Each row is a point on a landscape with many peaks, with its height.
A climber steps from a point to the highest of its 2 nearest points, and stops where none of them is higher. Distance is the straight distance between rows; heights are no part of it.
Fisa (h 551): [ 10 -24  -9  16  35  65 -47  15 -47   5  35 -18  28 -46 -20 -24  31  17
  52  29]
Fotag (h 527): [  9  22 -59 -28 -54 -37 -32 -43 -35 -10  20  46 -35  32 -31   8  -8 -45
 -50  -6]
lup (h 320): [  0   1   7 -28 -64 -41   0   9  23 -65  36  18 -18 -10  -3  18  32  38
 -17 -34]
Palal (h 355): [-33   1 -11 -18 -36  66 -27 -77  -6   7  13  27  32  -7   4 -12 -27 -24
  76 -13]
Mis (h 164): [-19  44 -72 -18  -5  64  39  44  38   4 -33  -3  10  11 -24  44  -4 -44
  60 -70]
Deg (h 91): [-55  65 -42 -20 -48  56   6  73  43 -24 -54  -5  16 -19 -49  69  16 -35
  16 -68]
lemi (h 501): [ 25   7  52  68  35  26 -18  74  -6  19  12   9  30 -72 -47  36 -32   8
  -3  -7]
naf (h 280): [-63  -5 -13 -83 -42   4  53  27  35 -14 -31  43 -15  17  -3   0  40 -19
 -43 -30]
sazu (h 189): [-61  -4  21   8 -15  18  23   2  18 -11  21  55 -32  10 -15  25  29 -14
  12 -18]
rut (h 577): [ 20  22  20   8  14  19 -18  17  -4  -2  -7  56  74 -70 -34  37 -40 -25
  -2  -8]
Fofo (h 545): [-14   6 -20   0  -4 -45  19 -24  11  -6   7   1  23  30  59  28  22   6
  24 -17]
tezut (h 184): [ 58 -49  16 -26  13 -10 -44  31 -56  69   2   1   1 -39   5 -49 -52 -16
 -10 -30]
veru (h 220): [-12  41 -63  -8  14  -5  23  54  47  15  -6   3 -10 -29  -9  19 -36 -26
  52 -10]
gil (h 421): [ 20   9  30 -11  -6  -4  -8  10 -36  16  -1   9 -12   8  -8 -29  -6  26
 -85  86]
befo (h 300): [-71 -10 -26 -62 -12  19   9  14  36 -29 -61   7 -25  67 -24  18  28 -14
 -44 -74]
rodus (h 617): [ 20 -28 -33  56   7  69 -18  73 -58   7  -4 -66  32 -46 -53 -43  43  23
  33  16]
nufe (h 474): [ 26 -43 -47 -36 -27 -46 -17  25 -24 -33  19  21  14 -37 -69   2  29 -22
  12 -19]
vuz (h 490): [ 22   7   9   9  45 -35  -4  41 -43  22 -15  60  50 -37 -35 -13   5 -29
 -15  32]
Dum (h 233): [ 47 -51  15  43 -50  50   3  16   2  12 -38 -35  12 -72 -68  40 -37 -45
  41 -35]
gima (h 554): [ 14   5 -29  17  -1  15  24  50 -25  37 -70 -43  78 -28 -56   4 -38  24
  40  28]
kuz (h 578): [ 19 -12  -1  11  71  -9  -3 -43  23 -13 -12  11 -54  74  28  -6 -33  24
 -23 -32]
Gado (h 168): [ 43 -17  31 -25 -13  -4 -19 -15 -43  61  -1  40  24   7  46 -16 -41   8
   7   5]
zur (h 114): [ 10  11  27 -29  52   5 -46   7 -93  43 -25 -12  66  23  43 -89  -7 -11
  -6  50]
lebob (h 454): [ 18 -28   5  23 -26 -18 -12  -8  22 -22  -7  50  -3   1  40   8  27   0
  73 -48]
vuzes (h 418): [ 13 -11  62  12  34  12 -33 -20  18  17 -45 -19   8 -15  30 -27 -83  22
 -33  23]
tok (h 166): [-88  62 -12 -25 -51 -23  -9  19  40 -34 -38  -4  -7  20  -3  29  -8 -27
  34  12]
keli (h 493): [ 12  46  66  41  21 -46  11   9 -81  22  11 -32   7  80  12 -32   3  60
 -21  24]
zupir (h 317): [ 40 -18  39 -14 -39 -28  -2 -42 -17 -24  44 -26 -59  49   7   5  38  -1
 -54  21]
digi (h 377): [  7 -15   7 -47 -28 -31  63   7  15  -6 -33  78 -22   8 -22 -36  16 -14
 -29 -19]
zefuv (h 59): [  7 -46 -56  21 -10  72 -17  -2  -1  38 -31  28  -7  -8  -6   5  11 -45
  54  59]
Bul (h 450): [  9 -48 -41   7  32   5 -25   0   5   8 -19  31 -44  19 -40  27 -23 -27
 -36  -7]
vagu (h 582): [ 19  -5 -39  63 -19   7 -30  52 -36  25 -22 -55  34 -35 -49 -31 -23  53
  26  32]
zaso (h 435): [ 46 -26 -21  27   9  39   4  12   5  33  29   4  15 -75  33  16  12 -32
  63 -48]
Tevu (h 497): [-17 -11 -42  59  27 -23  30   4 -16  38  47  19  18 -15  39  31  54  11
  12  -6]
zoz (h 544): [ 24   0  47  28  51  -7  -9  10  -5  26  25   9 -71  40  42 -13 -33  24
  -3   6]
kas (h 378): [ 73  29  49 -17 -40  -2  33 -60  18  -1  45 -80 -13  67  19 -15  53 -23
 -60  26]
didaf (h 634): [ 46 -37 -32  11 101  34  -8 -31  49 -15 -22   4 -30   3  -1 -29 -38   4
  -9 -50]
ril (h 422): [-25  21  54  61  64  -5 -14  -5 -56  17  35 -15  40 -26  -6 -39 -27  34
   8   2]
taso (h 389): [ -2 -47  45  -3  12  54 -25  -2  38 -22 -40  -5  -6 -10 -30  15 -35  24
 -20  24]
rafab (h 471): [ -7   3   0  32 -26 -14  50  -1 -11  57  55  14  38 -56  58  -7  13  47
   3 -11]
napo (h 476): [-37  33  40  -4  26 -34  56 -52  41   6 -32 -48 -27  21  47 -49 -55  12
  18  18]
siti (h 69): [ 33  23   6 -32  -9 -47  -5   4 -49 -19  39  -6  29 -36  25 -69  51  36
   8  47]
Lutaz (h 207): [ 59 -37 -42 -62  28  44 -21   8  -2  37   2   3  -2 -20  -8 -19 -39 -11
  -8 -41]
Dumi (h 249): [-28  23   8  12  42 -11   3  70  30  13  35 -28 -24 -28  -1  28 -36  23
  41  -2]
gagub (h 218): [-69  30  35  16 -49  15   8 -17  25 -33 -15  50 -87  54  20   2  63 -32
  -2 -20]
Vum (h 68): [-19 -35 -18  39  -1  38  34   2  23  39 -52 -10  -5  -5  18 -20   5  -1
  70  54]
nedor (h 356): [ 61 -50 -16 -31   0 -29 -25  23 -16 -23   2 -11  64 -75 -31   1  16  11
 -15 -45]
sis (h 505): [ 45  75  49 -29   1  -5  34 -86  18  -7  77 -60   5  82 -11  12   5 -35
 -59 -37]
Kir (h 407): [ 16   7 -13  -1 -12 -33 -27  24  15 -34  58 -27  17 -41  32  19  12  63
  10  -1]
Gebuk (h 468): [ 21  12  -7 -67 -42 -21 -25 -21 -49  10  37  23  -2  11   0   5  -7 -16
 -47  53]
rapaz (h 97): [ 31  31  -2 -15   9 -19 -13   8 -65  20  -8 -11  53  21  39 -81   2  54
  -9  33]
lano (h 84): [-37  17 -17  51 -46  57  33   6  55  -6 -45  17  11  -1  -4  23  -7  12
  78  16]
Bok (h 49): [ 20 -24 -64  41 -28  14 -47   7  30   5 -16   7 -56 -23  -7   5 -24 -27
  44  40]
neron (h 449): [ 17 -18  17 -26   9 -36  51  25 -32  50 -23  44  33 -31 -18 -43   2   6
 -51   3]
gev (h 266): [-10  37  35   5 -60   2   0 -46  12 -47  31  13 -85  81  10  26  40 -24
 -46  -9]
Pupo (h 393): [-39 -52 -22 -10  -8  13 -28   3  26 -42 -28  21 -73  47 -59  34   5 -33
 -27 -50]
Kiseg (h 443): [-28  -9  71 -17  62   9  38 -13  30  21 -63 -19  18  -1  20 -35 -65   9
  16   5]
Pon (h 262): [-12 -11 -29 -45   8  55 -29 -44  34   1  -3  32  -6 -14   3  -4 -37 -43
  13 -45]
zagub (h 137): [-46   0  53  43  37 -27  15   4  -4 -44  32  26 -20  14 -50  21   3  20
  52  -9]
gagen (h 463): [-36 -35  14  12 -18  34 -21 -58 -15 -14  46  -1  15 -42 -11 -13  23   4
  68  36]
ledad (h 423): [ 42  18  63  13  -8 -40  39   0 -14  33   1  36   7 -14  37 -23 -21   1
 -81  29]
deval (h 445): [ 33 -23 -32  23  -4   9 -19  23 -12  30  23 -31  51 -34  61 -14  17  70
  -7  -3]
von (h 232): [-43  38 -16 -56 -25 -36   8  -1  30 -55   2 -11   9  -9 -10  16 -11   8
 -33   2]
tof (h 23): [  9 -41  -3  -2  29 -41 -16   7 -42  -8  35  -8 -27  12  24  -5  89 -23
 -21  65]
Pobi (h 388): [ 40   4  -3  21 -35   8 -11   5  18  31   9  12  15 -40  25   8 -48   3
  96 -44]
tuniz (h 456): [-28  53  50  51  41 -40  34 -20 -60  21  35  13  36  27  -4  21 -11  22
   0  31]
kufu (h 574): [-15  41 -17 -17  50  -2 -13 -43  39 -22 -11 -12 -41  83  59  15 -36  -4
   3  18]
lodez (h 117): [-79  61  -1  41 -79  11 -15   9  14  -3 -54  42  19  10 -15  34 -15 -21
  64 -15]
linag (h 512): [-22  -3 -31  53  23  38  35  25 -21  28 -21   5  59  -6 -75  47 -13  28
  28   6]
kilom (h 141): [ 37 -18  76 -58  30 -13 -25 -19 -69  42  -3 -20  28  20  65 -31   1 -13
 -39  34]
pozol (h 475): [-19 -31 -46  53  56  14  21  15  18   6 -26   6 -13   4 -51  18  11  -4
  -9  24]
vemi (h 473): [  1 -16 -79  54  12  12  20  -5  34  27  34  32   2 -61  45  21  37 -29
   9 -40]
sikab (h 291): [-16   9 -12  -9   0  24 -13  59  67 -61  18 -42 -27 -42 -39  42  -2  34
  18   0]
fale (h 1): [ 23 -13  -7  -1 -15 -40   1 -13  19 -38  13  30 -27  -9  52   5  96 -49
 -22  46]
doz (h 226): [-114   38  -14  -43  -30   15  -12  -25   16  -25  -40  -16   -6   49
   16   30   44  -37  -56  -46]
moren (h 347): [  5 -69 -17   6 -13  31 -31  12  44 -59 -19 -35 -20 -22 -45  26  22  23
 -12  22]
Dunar (h 590): [  7 -15 -73 -24 -27 -69   7   1  -8 -28  10  28 -46  -4 -40 -11  27 -29
 -30   3]
lun (h 652): [ 25  88  -5 -21  35 -40  21 -68  16 -29  38 -54 -24  84  27   2 -24  -3
 -29  -2]
zinum (h 77): [-52 -28   8 -67  29  -4   7 -36  16 -10  19 -50  16  27  47  44  -4   3
 -53 -48]
Zopar (h 144): [-82   3  22 -68   0   4  33 -31  15 -38  21 -23   0  69  24  31  45   4
 -30  -8]
moru (h 499): [ 13  12  32   7  -8 -62  10 -41  20 -14 -20 -60 -44  19   4 -36 -70  31
 -15   8]
mipef (h 278): [ 26 -67 -10   4 -54  14 -17 -12  21  -4 -31 -19  59 -69 -35  23 -13 -27
 -11 -48]
domun (h 522): [ 30  36  60  14  10 -24  13 -14 -19  17   9 -35 -58  75  22 -43 -35  50
 -32  31]
Pimu (h 41): [ 46  35  18  18  18 -57 -16   1 -35 -43  40 -32 -13   2  28 -33  83  15
 -24  73]

For each start below, name the point where the climber stops.
tof -> rodus
lodez -> Tevu
Deg -> Tevu
fale -> rodus
Gado -> rodus
Pupo -> rodus
sazu -> lun
